Each row is a point on a landscape with many peaks, with its height.
From any point a climber steps to the highest of the 5 points nearest to it. It stops when none of these is higher. Distance is the straight distance between rows; heights are no part of it.
Tepu: [ 67 173  54 132 105 138 113  92 145 131 139  57 113  58 122  90 145 125
 181 121 101 102]  height 20.0
poral: [135  95 181 163 143 160 189 117 117 122 110 209 129 153 128 148 148 120
 106 128 186 128]  height 55.7
Garo: [ 91 112  63 117 108 106  97 117 158 122 133  97  95 109 173 104 115 133
 132 136  98  86]  height 39.7
koril: [143 113 119 124 108 111 122 160 133 102 132 141  80 121 157 138 111 139
 106 149 100 148]  height 49.4
kol: [ 98 176  94 137 147 171 129 146 122 150 113 104 136  71 116  89 123 112
 169 105  79 116]  height 64.8
Tuko: [146 100 148 131 110 142 152  68  82 174 140 126 191 137 139 167 115 150
  66 150 234 108]  height 45.9
puva: [152 108 167 134 131 123 143 128 109 123 137 126 146 157  93 170 151 131
 109 132 151 132]  height 74.8
gep: [139 122 183 146 147 172 185  91 111 127 124 162 116 159 110 171 130 144
  93 125 221  94]  height 59.1
zel: [149 148 152 109 147 114 113 157 139 155 142 149 140 174 119 112 120  94
 174 109 117 145]  height 64.5
zozi: [120 147  99  73 140 128 105 135 150 197 131 116 168 161  98  87 126 117
 187  93 128 119]  height 52.5
Rup: [166  91  77 109 137  95  95 113 120 120 133  80 123 154 119 136 123 136
 109 140 143 117]  height 32.3
kelu: [105 188  94 122 128 166 149 180 136 164 100 106 159 101  84  74 135 118
 183  92  86  98]  height 60.2
todud: [142 109 172 164 158 181 191 103 105 120 114 185 113 148 129 151 135 119
 101 129 212 127]  height 57.1
fali: [121 134  97 123 145 125  83 137 127 150 144 133 129 143 131  98 105 118
 147 111  95 120]  height 56.5
lolaz: [136 106  71 104 118  91  92 113 139 114 134  83  76 113 145 119 111 144
 115 140 117 102]  height 24.2
kotif: [105 186  96 160 156 163 142 179 134 123  90 122 144  52 124  79 129 117
 163  99  72 124]  height 66.5
zusoz: [ 72 171  61 115  89 154 115 113 133 154 134  61 157  87 103  88 136 134
 152 111  90 116]  height 44.9
Ver: [107 123  53  98 122  84  74  82 142 121 147  57  85 118 128 125 121 151
 136 137 137  98]  height 14.0
fiz: [105 199 128 137 158 179 102 154 112 119 113 103  73  51 109 117 122 115
 171 115  77 159]  height 51.4
funid: [ 91 141  84  97 111 136 107 143 146 204 132  96 187 161 110  78 119 125
 163 101 112 110]  height 54.8
fasek: [173 134 225 108 106 113 180 110 151 135  95 168 156 205 109 127 133 115
 113 142 165 107]  height 60.7
vakin: [ 91 135 131 116 113 109  94 156 140  82 140 111  48  71 169 157 129 148
 128 160 113 134]  height 15.7
Ligu: [146 100  98 113 142 110 109 157 145 138 139 135 128 167 141  95 100 112
 133 119 107 118]  height 56.7
nopon: [184 111 177 112 133  97 128 127 122 142 120 121 166 199 102 126 140 113
  99 144 174 100]  height 31.2
Zomim: [153 106 196 136 100 140 205 106 134 137 109 182 167 177 150 136 148 122
 107 136 201 125]  height 66.6
nin: [139  68 167 157 131 152 190 106 117  99 126 209 128 139 151 134 141 138
 108 131 168 167]  height 55.2
guk: [154  77  50  98 123  96 130 131 147 148 132 118 136 162 155  92 105 138
 102 133 132 119]  height 32.4
bided: [133 136 132 118 143 116 104 172 139 140 136 153 130 156 154  97  87 106
 141 117 105 120]  height 60.4
Dun: [152  83  76 114 123 109 120 136 147 121 130 134 103 135 181  94  91 125
  98 142 117 123]  height 35.8
famo: [150 157 182 121 142 119 116 136 130 137 138 128 149 162  93 148 159 105
 154 120 137 157]  height 62.8
rozu: [ 89 107  53 113  99 115 103 118 148 146 144  94 164 161 150  86 102 138
 124 128  80 100]  height 51.3
zifom: [109 111  72 130 125 113 109 131 157 142 126 117 108 136 161 103 101 130
 115 125  78  93]  height 54.5
volo: [103 161 113  92 140 148 139 153 153 187 127 114 154 125 106  77 122 104
 195  85 113 106]  height 58.6
konul: [135  74 146 134 116 127 179 128 116 101 131 188 108 115 154 151 138 159
 102 143 143 174]  height 53.8
ronu: [ 75 147 100 164 126  99  87 167 181  72 115 118  80  30 180 118 141 125
 143 140  93  98]  height 31.1
zazi: [145  94  63 110 142  98 103 126 143 140 149  97 137 167 133 105 113 145
 127 124 117  94]  height 27.6
lon: [140  70 128 130 109 112 162  74 112 109 129 131 121 103 153 159 155 150
  86 136 176 154]  height 34.3
Pubiv: [163 132 144 114 161 105  79 104 125 148 131  89 168 174  66 129 152 100
 143 125 157 112]  height 47.3
mepe: [106 146 137 143 119 123 110 163 130  83 128 142  84  99 162 139  89 135
 123 142  73 148]  height 54.3
Vozig: [ 92 178  74 146 103 155 149 174 140 160 102 106 189  90 121  62 140 125
 164 110  62 131]  height 64.3
padu: [100 162  97 135 144 163  88 128 121 141 130 111 108 106 121 113 104 109
 168 104  90 131]  height 39.5
Mon: [143 129 187 160 167 182 168  86 103 114 131 160  93 155  85 184 123 135
 110 132 211  95]  height 60.5
firim: [ 84 165  66 157  98 112 141 167 153 121 105 130 190  69 165  84 134 132
 149 100  29 140]  height 51.7
Rebig: [100 141  80 115 130 100  75 109 139 106 155  72  64  94 148 144 134 152
 144 146 135 111]  height 5.4
fepur: [127 132 107 125 144 124  74 134 130 114 147 114  96 123 136 136 108 119
 139 134  87 139]  height 43.3
Kuvis: [132 105 145 126 120 138 131 168 113  94 134 157 107 136 127 157 126 144
 115 126 100 168]  height 65.0
Lun: [185 158 206 104 134  97 133 123 138 133 111 158 168 190 106 111 130  98
 153 117 131 140]  height 49.8
mafos: [ 85 162 113 165 135 124  96 156 147  90 106 137  97  57 167  93 110 117
 134 128  55 132]  height 57.3
ruzo: [170 119 153 104 145  91 102 136 149 136 122 131 160 178 103 118 132 101
 140 123 146 121]  height 56.3
gez: [102 158  85  77 104 154 128 164 139 203 123  77 174 137  63  71 133 118
 187 100 115 106]  height 54.4
Pimi: [137  81  67 113 127 115 125 160 149 137 135 148 130 161 172  88  90 128
 107 136 102 112]  height 44.3
Diz: [136 117 185 139 138 117 169 165 137 121 134 185 141 161 117 165 147 124
 144 130 132 155]  height 66.2
vivug: [139 157 124 100 165 143  90 142 121 161 145 113 131 137 105 110 119 106
 174 100 122 148]  height 55.1
vogus: [135 137 134 125 147 120  92 155 131 139 144 131 130 154 123 125 115 112
 151 129 109 145]  height 62.6
nop: [156 106 106 112 130 101  98 132 126 109 134 104  94 139 132 146 123 134
 100 132 123 138]  height 24.9
vela: [141 142 223 162 153 165 197 101 150 111 106 193 109 170 100 155 142 114
 138 125 178 106]  height 64.6
liguf: [110 136 158 144 147 133 130 124 104  93 151 132  96 103  98 192 139 156
 136 124 102 163]  height 53.2
Lozen: [156  88 157 128 117 117 179 183 132 112 127 188 135 149 159 142 128 131
 103 131 123 173]  height 67.4
felu: [ 69 181 107 153 131 116  72 138 154  80 121  94  61  12 149 125 141 117
 162 146  97 112]  height 34.0
lem: [138  81 166 173 137 153 163  58  94  84 116 184  78  81 152 155 142 142
  92 142 187 167]  height 46.1
Zesef: [150 117 187 129 129 141 168 113 107 151 125 126 155 168  87 169 149 136
  95 136 202  95]  height 56.6
Zuve: [122 120  66 108 132 103  79 102 132 125 150  83 111 142 124 114 116 148
 136 133 119 107]  height 21.3
Pator: [144 113 170 172 159 183 169  72  99  96 109 175  66 122 128 166 130 134
  92 140 214 140]  height 48.0
selaf: [139  82 154 154 139 151 177  89 109  88 129 179  95 107 137 171 147 143
  96 132 151 146]  height 53.3
tubuz: [166  90 101 101 125  86 103  89 115 115 136  77 105 122 123 154 147 152
  97 141 157 138]  height 22.4
mir: [146 122 144 136 133 113 109 104 101 116 141  87 119 135  88 182 170 143
 109 135 127 147]  height 67.8
bivup: [139  97 140 126 114 148 153  42  75 162 141 119 156 132 134 181  98 156
  66 144 229 103]  height 44.1
Vebib: [102 143 118 142 129 123  88 148 131 100 139 121  82  89 154 131  97 125
 136 142  78 134]  height 49.2
zuke: [143 138 191 139 136 131 124 120 113 133 140 117 158 176  82 168 165 124
 120 128 156 117]  height 66.9
lurar: [ 94 125  46 113 118 104  87  83 149 145 144  65 119 136 130 114 118 152
 145 125 107  98]  height 17.0
gifup: [148  99 139 121 108 118 147  79  81 147 136 108 148 116 122 169 144 160
  65 151 184 120]  height 77.5
Dibib: [113 183 133 137 148 150  99 167 117 135 122 126 107  91 135 107 104 108
 152 117  79 153]  height 62.0
Rof: [ 77 143  75 153 120 118 119 128 159 109 113 127 124  75 168  84 111 121
 136 136  51 101]  height 46.2
fov: [142  84 129 131  91 116 154  39  90 131 134 117 166 103 156 173 140 158
  66 149 203 133]  height 46.3
fen: [135 164 115 115 144 151  69 125  99 124 148  78 102 105  91 152 137 121
 161 108 104 163]  height 27.7
gugo: [ 70 162  83 148 115 131 109 121 149 119 124 106 119  62 150  98 133 119
 157 124  63 108]  height 34.4
mozi: [182  74 123 115 112 117 139 103 101 151 121 113 196 147 147 124 129 127
  67 157 198 124]  height 33.7
geb: [170  87  92 116 135 105 119 172 141 122 118 165 114 153 158  96 100 120
 108 132 119 134]  height 47.6
peti: [148  81 147 150 118 127 182 118 101 122 122 179 160 143 155 143 149 136
  80 133 173 162]  height 60.1
nemug: [179  88 160 128 106 122 163 118 101 162 121 151 190 161 147 132 142 123
  77 145 213 125]  height 42.4
pobas: [ 92 183  75 143 145 179 138 151 126 137 107  83 133  55  87  93 140 137
 174 102  65 116]  height 39.8
budaf: [170 111 164 123 136 107 121 151 128 136 126 134 146 177 107 150 144 114
 120 136 150 137]  height 65.5
mif: [137 183 209 111 144 125 139 172 134 129 120 169 136 151 123 115 108 106
 181 109 104 189]  height 64.9
govil: [136 143 163 126 150 140  97 101 102 128 144  96 142 141  69 174 168 134
 131 120 139 149]  height 58.0
sego: [127 198 174 126 165 151 140 188 133 152 106 154 127 102 140  84  99  97
 191  91  98 145]  height 63.8
rure: [ 87 125  75 121 122 134 100 128 134 170 144 108 139 143 136  92  98 134
 144 112  95 104]  height 54.2
Gepi: [160 100 177 136 109 128 192 131 116 134 113 181 167 164 152 133 148 121
  88 143 179 139]  height 65.4
fem: [144 104 179 137 137 157 191  99 105 147 115 169 142 161 119 155 141 137
  97 133 208 106]  height 59.7
vud: [129 107 100 110 107  91 102 125 137 104 146  92  66 114 152 140 119 151
 103 155 125 127]  height 69.8
Fugo: [162  87 157 131 115 109 178 153 123 121 121 185 158 167 150 127 150 127
 100 138 163 161]  height 66.7
nese: [157 128 141  85 155  86 102 123 155 165 130 146 158 186 110  97 113  94
 169 109 130 106]  height 56.8
komag: [ 98  95  50 112 102 103 129 136 165 150 134 121 148 150 174  81 108 146
  98 131  77  90]  height 46.0
gakam: [ 98 174 116 165 144 138 107 151 137 101 108 130 110  40 150  88 112 121
 146 114  53 150]  height 63.7
pon: [116  91 132 116 117 119 157 108 135  79 144 157  63  76 148 183 150 176
 115 143 142 161]  height 45.8
semu: [129 138 142 124 130 124  97 128 110 106 159 116  97 123  95 180 137 135
 137 127  94 162]  height 40.2
sesa: [130 102 135 118 102 122 146 144 132  86 136 167  83  87 157 157 131 164
 109 142 120 176]  height 51.1
Bif: [160  84 110 113 100 102 144 133 119 106 125 149 113 122 168 143 123 140
  86 149 128 169]  height 22.8
zod: [141 155 218 162 172 184 162 101 117  95 108 177  72 166  91 173 133 108
 131 133 220 108]  height 62.7
vadiz: [104 169 168 136 152 155 122 160  96 122 151 137 110 108  84 182 134 133
 164 107 107 193]  height 61.2
foduf: [ 82 151  68 106 115 149 104 126 133 171 147  84 161 135 106  90 118 121
 160 106  91 103]  height 49.7
vuda: [141 112 158 133 124 150 160  68  85 134 132 109 135 133  93 185 133 164
  76 141 196 104]  height 48.9
Botep: [131  79 148 156 118 138 154  43  97 103 130 181 125  84 183 155 137 148
  81 135 201 146]  height 47.0
neb: [171 148 227 107 114 122 151 112 140 141 102 145 173 212  95 137 142 113
 114 140 166 103]  height 52.4
rinil: [175  93 150 127 115 121 151 136 111 135 115 138 168 166 123 139 143 134
  77 143 177 128]  height 53.0
fatu: [105 132 107 133 139 133  97 152 131 122 141 124 100 120 161 111  86 117
 139 129  83 127]  height 59.9
romi: [ 81 154 102 133 116 114  75 139 152  85 131 103  56  64 157 133 125 127
 155 153 105 110]  height 22.6
kesat: [ 82 162  85 151 138 154 133 162 136 143 114 134 157  83 148  73 120 114
 164 103  66 112]  height 68.0
Nadu: [167  85 127 132 101 131 156  88  87 128 128 120 160 138 132 156 154 145
  70 143 187 124]  height 47.2
Vepa: [144 175 193 105 140 117 128 161 131 139 132 156 136 148 112 124 124  99
 187 106 113 176]  height 65.3
Zup: [ 57 171  55 100 103 148 101  84 121 142 149  37 115  73  94 105 142 142
 174 119 118 105]  height 34.2
Zov: [146  85 122 112 117 113 138 179 128 109 127 168 106 130 179 109 101 121
  94 152 109 153]  height 58.3
filef: [131 140 184 129 143 130 115 165 118 119 150 131 131 140  86 170 143 121
 153 111 123 167]  height 63.5
Lugil: [102 146  99 127 150 142 108 158 139 155 136 131 135 122 148  90 102 107
 161 108  82 121]  height 63.2
tebul: [ 73 129  50 139  68 106 118 123 174 122 130  96 162 106 160  76 128 133
 126 137  65  98]  height 58.5
robad: [162 148 223  88 111 117 143  94 133 159 108 120 177 206  87 141 133 138
 104 138 200  81]  height 42.1
nanu: [140 150 200 132 136 107 155 162 147 124 128 177 141 169 117 153 137 109
 165 122 126 167]  height 65.9
finov: [148  95  67 108 130 104 112 127 140 121 140 110 100 147 157 109 101 137
 107 143 115 108]  height 34.1
Vobif: [112 144  90 123 154 139  85 125 130 155 140 104 126 140 111  99 112 113
 162 112 108 125]  height 46.5
Gitip: [171  72 125 120 102 113 145 114  99 123 127 156 160 148 162 117 135 127
  73 140 173 163]  height 42.5
zazo: [109 134 106 118 113 100  84 133 133  92 140  88  52  79 152 153 132 150
 128 160 122 120]  height 20.9
Rasig: [ 95 166  75 108 113 174 129 157 137 172 118  74 158  99  71  85 128 133
 171 114  84  97]  height 54.7
depes: [158 124 214 135 116 138 230 121 161 123  98 211 129 174 127 128 135 110
 117 123 163 130]  height 64.2
lezo: [131  98 145 147 139 141 174  80 104 105 134 142 110 109 114 178 158 158
  99 129 172 132]  height 44.7
dob: [181 140 190  85 135  90 131 125 149 136 116 142 170 193 107 110 114  97
 145 120 139 127]  height 48.3
sut: [175  94 160 126 118 102 151 162 131 126 125 155 157 185 125 134 138 107
 110 133 164 148]  height 62.3
tivu: [158  86 124 120 101  87 143  69 103 112 128  98 131 103 149 160 161 163
  78 150 174 153]  height 31.9
sovib: [ 66 168  78 156 128 121  97 133 161  89 127 104 101  26 152 111 145 117
 176 121  86 119]  height 33.9
Sotel: [ 83 144  89 163 124 105 111 141 172  86 109 134 101  54 177 105 116 123
 141 131  56 104]  height 43.6
rut: [156 103 182 139 112 132 182 127 117 134 118 163 160 172 134 144 148 130
  91 136 195 134]  height 65.1
Gube: [142 145 227 146 139 142 207  91 158 116 103 197 126 186 106 150 129 121
 137 122 163 109]  height 65.7
rus: [143 155 140  92 154 127 103 153 140 167 123 129 147 143  99  91 121  95
 186  90 132 120]  height 62.4
defu: [ 77 168  58 141 113 148 112 125 136 135 118  83 135  62 127 102 135 128
 163 110  81 119]  height 38.5
pubu: [105 176 139 124 144 157  94 134 107 122 138 108  82  84 101 146 113 139
 150 126  85 173]  height 45.6
vik: [126 114 107 126 139 133 109 166 138 137 131 155 112 132 165  99  84 122
 112 142  80 116]  height 61.6
fatim: [174 124 167 104 140  89 128 148 159 137 120 152 158 187 117 115 128  94
 147 126 148 126]  height 52.2
turat: [ 91 169  51  98 115 179 127 135 121 169 128  45 140  84  53  89 138 132
 177 114  91  97]  height 46.8
fal: [149  93 138 123 125 115 136 130 122  94 140 129 106 131 115 173 148 150
 102 136 122 152]  height 50.4
vut: [117 121 124 124 113 113 110 157 142  93 122 136  81  96 174 123  97 132
 111 154  77 120]  height 47.8
Peku: [130 101 159 147 146 147 157  81  96 110 132 136 113 126  98 193 158 157
  86 128 160 112]  height 46.7
Mifu: [100 161  61 118  84 163 132 164 135 172 114  57 191 118  85  72 138 128
 161 118  85 112]  height 61.5
pob: [101 188 109 150 140 155 170 199 144 146  85 119 167  86 107  76 146 131
 177  85  76 112]  height 62.9
sotek: [ 91 181 129 126 125 145  76 138 118 103 138  99  68  60 130 136 112 117
 153 123  81 151]  height 38.0
vuru: [124 165 156 130 147 158  85 130  87 133 150  99 112 110  81 173 143 125
 166 115 107 178]  height 51.2
noros: [141 100  95 114 128 116 114 146 133 114 136 131  99 141 158 122 103 134
 102 141 116 139]  height 45.5
vatez: [129 112 165 151 146 146 143 114 112  99 136 141 107 135  92 193 159 155
 111 124 127 138]  height 55.0
Gak: [138 112 200 134 138 134 176 123 129 126 122 168 149 186  95 159 159 119
 121 131 165 119]  height 73.0
Sek: [173 100 115 124 141 104 106 117 121 137 131  84 159 157 108 146 143 129
 106 142 154 126]  height 42.9
vol: [113 193 104 123 154 185 103 134 106 144 129  79  82  71  84 121 117 120
 162 115  91 145]  height 28.8
kap: [142  87 156 146 141 147 177 105 101 119 135 154 141 139 115 170 152 145
  97 138 178 120]  height 55.3
Rep: [181  86  83 105 118  82 111 101 117 120 125  84 122 121 144 135 137 142
  91 150 170 137]  height 24.0
goz: [ 87 148  48 129  56 121  99 147 143 154 112  75 212 126 125  55 120 107
 139 132  61 116]  height 60.6
pimo: [121 119 121 140 126 113 132 186 144 100 107 172  93  97 185  96  81 129
  99 153  71 128]  height 51.0
Vuf: [180  86 111 113 131 102 121 164 146 141 118 152 149 178 147  97 108 108
 108 128 146 121]  height 39.4
fitim: [100 158  68 104 148 157  84  98 103 151 148  66 112 104  99 114 124 122
 180 107 106 121]  height 18.6
bip: [111 109 104 143 128 125 128 169 153 112 116 166 104 109 186  97  86 116
 104 139  62 112]  height 57.2
gazu: [186  94 120 125 131 101 115 132 121 140 123 117 155 166 119 128 133 131
  93 141 153 133]  height 42.2
tenak: [109 144  79  95 153 151  90 110 118 178 149  83 134 130  76 104 130 112
 184  98 125 128]  height 33.5
Gur: [ 77 120  53 121  57  97 102 116 162 128 132  72 155 119 163  83 130 149
 119 156  87  75]  height 55.4
teg: [105 115 158 137 142 131 147 132 116  86 148 152  75 101 120 194 131 158
 125 134  96 165]  height 47.4
Nitag: [123 122  90 102 142 109  92 125 141 176 145 117 160 183 123  97 105 119
 156 111 118 104]  height 52.7
gemop: [144 144 106 115 154 123  61  86 112 129 147  66 121 135  88 146 136 139
 130 125 121 141]  height 12.4
tum: [143  73 170 161 110 137 202 132 127 127 114 213 165 154 179 119 141 112
 100 133 183 160]  height 51.9
pezud: [172  83 126 112 117 114 149 163 129 127 127 159 140 157 140 137 129 132
  88 133 153 156]  height 62.2
nonun: [152 134 220 119 118 124 197 120 157 119 106 186 157 195 118 148 143 109
 130 129 154 118]  height 67.9
ribu: [139 129  91 125 134 112  69 106 132 116 144  84 105 145 116 151 125 129
 131 131 111 134]  height 20.8
kasov: [156 148 235 117 113 134 198  95 153 131 105 173 149 202 107 140 137 127
 125 126 149 118]  height 64.1
sirog: [ 72 139  61 135  96 129 105 122 147 143 127  99 154 112 144  75 118 132
 143 118  64 109]  height 57.4
Mef: [ 95 170  93 122 130 138  73 107 124 119 144  80  85  84 122 124 119 125
 160 124 104 130]  height 4.8
Gefi: [135 103 150 129 125 120 139 199 134 113 128 181 112 143 164 129  95 115
 111 141  94 155]  height 63.9
kab: [179 136 214  93 118  94 127  96 147 148 102 122 176 202  97 112 130 114
 113 148 180  95]  height 41.2
senun: [133 142 189 144 164 162 160  78 105 133 141 133 114 155  79 189 145 150
 115 121 201  84]  height 59.3
zeran: [195  73 132 117 114 100 151 137 121 139 111 153 180 187 156 107 126 103
  92 143 174 143]  height 26.9
lako: [ 92 208 118 127 148 163  98 131 115 104 117  84  65  24 104 123 138 122
 170 109  88 153]  height 45.0
Satu: [104 121  57 115 115  80  92 104 156 112 146  76  64  97 164 117 129 143
 126 151 140  81]  height 19.9
risun: [135 102 163 152 128 181 176  58  84 133 123 171 134 145 143 158 125 139
  87 131 227 125]  height 51.5
neze: [131 103 133 127 103 118 145 171 143  88 124 164  79 101 178 133 105 135
  94 152  95 169]  height 51.6
Katuk: [182  87 122 105 144  91 104 136 144 140 133 132 161 197 123 109 124 107
 119 125 161 108]  height 45.4
lapeb: [194  99 161 108 107  98 150 132 136 152 102 144 183 183 135 112 133 113
 102 153 189 118]  height 25.9
zulak: [112 167 159 144 153 138 112 189 130 133 131 155 112 115 141 100  94 107
 162 121  90 156]  height 63.4
vas: [189  82  98 115 117  95 126  96 109 134 121 103 149 134 151 137 131 135
  62 142 168 131]  height 26.1
bazu: [ 86 160  87 181 128 104 126 159 159  97  99 164 150  59 179  82 126 133
 143 101  36 135]  height 64.0
vun: [116 129 172 159 164 147 145 125 103  99 153 157 109 129  97 191 155 142
 138 110 119 161]  height 61.9
Rar: [110 162 110 120 149 158  84 132 110 157 135 102 108 113  96 118 114 114
 167 112 104 147]  height 36.4
meli: [159 112 139 130 144 116 102 123 113 127 136 103 139 163 105 152 146 133
 108 131 140 134]  height 54.9
Pulu: [153 111 166 113 137 167 162  77  95 169 139 124 151 165 101 175 106 153
  95 136 243  82]  height 57.0
depu: [162 108 145 126 122 106 132 178 131 123 134 156 134 165 143 135 120 111
 118 128 124 147]  height 65.6
lis: [ 69 149  70 167 104  98 130 141 179  96 106 139 143  63 183  91 129 133
 132 120  50 121]  height 48.5
sepim: [ 58 155  72 147 103 101 100 136 176  87 130 102 111  48 165 114 147 130
 155 135  90  86]  height 24.4
nuri: [109 135 102 114 130 136 113 159 149 186 142 127 158 148 139  81  99 106
 157 111  91 104]  height 60.3
Dinu: [150 122 190 114 128 122 132 109 111 163 124  95 179 184  78 158 146 141
 101 152 202  84]  height 52.6
gunud: [119 142 163 134 143 132 110 171 118 112 145 150 105 128 130 172 126 133
 149 124  97 184]  height 63.6
kibo: [126 189 144 135 162 170 106 167  97 139 127 122 103  92 108 132 115 104
 168 112  95 168]  height 58.8
Fifog: [ 75 155  54 110 113 119  79  77 141 127 158  57  96  86 118 109 132 136
 178 123 126  90]  height 22.3
dore: [108 182  97  99 102 157 150 183 146 194 109  84 187 121  85  70 123 121
 191 107  93 101]  height 58.7
pimin: [ 83 124  70 147  90 115 121 147 159 136 127 128 164 117 164  79 111 129
 128 122  46 100]  height 57.5
beran: [144 129 190 130 132 133 115  92  99 149 140  92 153 170  67 174 166 138
 111 136 179  86]  height 61.8
figi: [ 93 164 103 163 151 144 135 173 132 135 100 139 150  83 150  64 114 112
 155  98  54 138]  height 70.1
tisal: [158  92 133 132 113 107 136  92 102 117 131 105 128 126 115 179 153 157
  89 142 148 137]  height 35.4
Rasep: [146 134 189 126 143 167 176  90 110 142 134 141 133 177  94 177 130 146
 111 121 218  85]  height 58.2
gute: [140  99 168 157 154 148 173 120 112  92 127 179 108 130 103 185 153 144
 112 127 142 143]  height 57.8
rud: [154 110 194 136 116 136 198 137 138 129 112 182 150 170 133 141 156 118
 112 132 178 127]  height 71.0
vuzur: [ 95 153  70 117 127 141  81 108 121 132 143  75 103  91 123  98 119 126
 164 111  96 127]  height 16.3
Semuv: [156 135 131  92 161 112  85 109 139 171 139 100 170 164  80 100 139 100
 171 102 159 118]  height 36.3
pem: [ 92 154  88 133 129 120  87 114 144 116 134  88  78  85 143 112 120 130
 155 136  96 115]  height 10.4
kazo: [163 102 187 125 106 119 188 168 151 118 102 197 150 173 147 142 144 120
 112 130 153 161]  height 69.0
vig: [103 198 102 154 170 173 140 180 124 123  87 116 114  48 107  82 129 125
 173  93  74 121]  height 61.7
zirag: [113 132 100 120 122 108  99 141 149 100 129 109  70  85 173 116 115 127
 121 158  89 115]  height 33.3
Zimar: [130 133  88 116 153 121  77 123 138 152 148 102 135 161 100 109 124 116
 152 108 124 120]  height 45.2
lela: [129  84 150 147 115 145 159  47  83 141 131 140 143 116 163 158 122 148
  69 138 216 131]  height 44.8
lenil: [ 82 179  91 131 133 149 105 110 124 107 118  84  74  28 112 111 138 119
 176 119  98 119]  height 23.9
fuz: [116 149 100 115 140 133  76 110 113 127 154  81  88 104 105 134 123 134
 152 122 102 139]  height 7.5
vineg: [145  95 158 133 118 149 171  79  93 160 136 153 177 155 151 151 120 143
  67 137 228 117]  height 55.6
Dunez: [169  83  98 118 116  88 126 125 113 121 132 121 127 137 148 133 129 135
  76 152 147 147]  height 29.1
zaz: [149  83 138 137 120 131 160  70  88 120 137 137 141 105 130 174 156 167
  75 146 181 142]  height 45.7
zomi: [116  72 160 186 127 146 167  75 113  99 115 221 141 131 188 134 128 133
  92 129 196 165]  height 53.1
pafe: [148 114 164 139 127 119 149 179 130 113 133 168 123 167 123 146 128 123
 121 131 126 165]  height 66.4
dobof: [126 135 195 147 150 132 158 136 116 128 146 160 134 153  90 190 165 126
 137 125 130 149]  height 65.2
Nerib: [ 87 147 102 169 141 124 130 177 153 114 103 166 130  92 177  79  97 114
 131 120  45 117]  height 64.4
zubeb: [132 107 123 107 105  98 126 116 123  91 143 121  72  94 139 181 150 171
 110 141 141 155]  height 33.4
tibap: [103 131  87 141 135 137 109 151 148 132 127 137 126 124 159  89  97 118
 126 126  65 103]  height 69.4
lufo: [130 135 168 136 148 131 110 118 113 120 145 124 131 152  90 186 156 135
 132 124 125 155]  height 59.0
gage: [152 143 154 112 146 109  86 138 138 138 138 124 149 169 100 120 136 102
 157 123 139 138]  height 60.0
Vabi: [150 157 233 131 123 113 193 128 161 110 112 201 151 191 109 147 129 115
 154 112 119 149]  height 64.7
kogum: [136 113 200 176 162 193 171  90 101 100 108 181  68 145 107 176 128 113
 104 130 221 116]  height 57.6
nodet: [ 75 175  95 156 138 120  98 146 161  77 111 115  93  19 165 103 137 122
 164 130  77 120]  height 43.7
Kif: [ 75 144  66 141  83 133 120 148 149 165 123 102 197 116 133  76 130 113
 143 126  65 109]  height 62.1
sef: [152 108 174 115 120 146 178  91  92 169 127 145 170 178 123 150 129 143
  90 123 239  94]  height 70.0
tek: [ 59 148  53 129  93 108 106 104 158 120 137  71 114  85 154 101 138 140
 149 143  89  73]  height 37.3
Nerek: [125 122 120 133 136 121  98 157 136 119 138 137 106 146 135 127 103 109
 126 137  96 137]  height 59.5
daz: [112 164 140 140 142 149  94 165 110 109 137 130  94 100 139 133 104 130
 142 126  77 165]  height 59.4
Kozor: [123 131 128 118 124 114  84 138 120 102 145 116  77 119 128 157 121 143
 124 139  96 152]  height 31.6
zagut: [174  97 133 124 126 110 125 136 108 126 131 108 147 161 105 154 142 121
 102 145 154 119]  height 54.6
mel: [152  90 173 145  94 127 186 119 121 146 121 200 180 164 177 116 134 116
  90 141 196 155]  height 48.2

Where does a climber stop that starts at each point below?
tek => figi
Tepu => figi
noros => puva
vol => puva
dore => figi
zozi => puva
goz => figi
gage => puva

Two climbers start at each pair of points below. Name the first point that both come to, or write never.
guk and Zov => Lozen
zazi and finov => vogus
turat and tenak => never
sego and mif => nanu
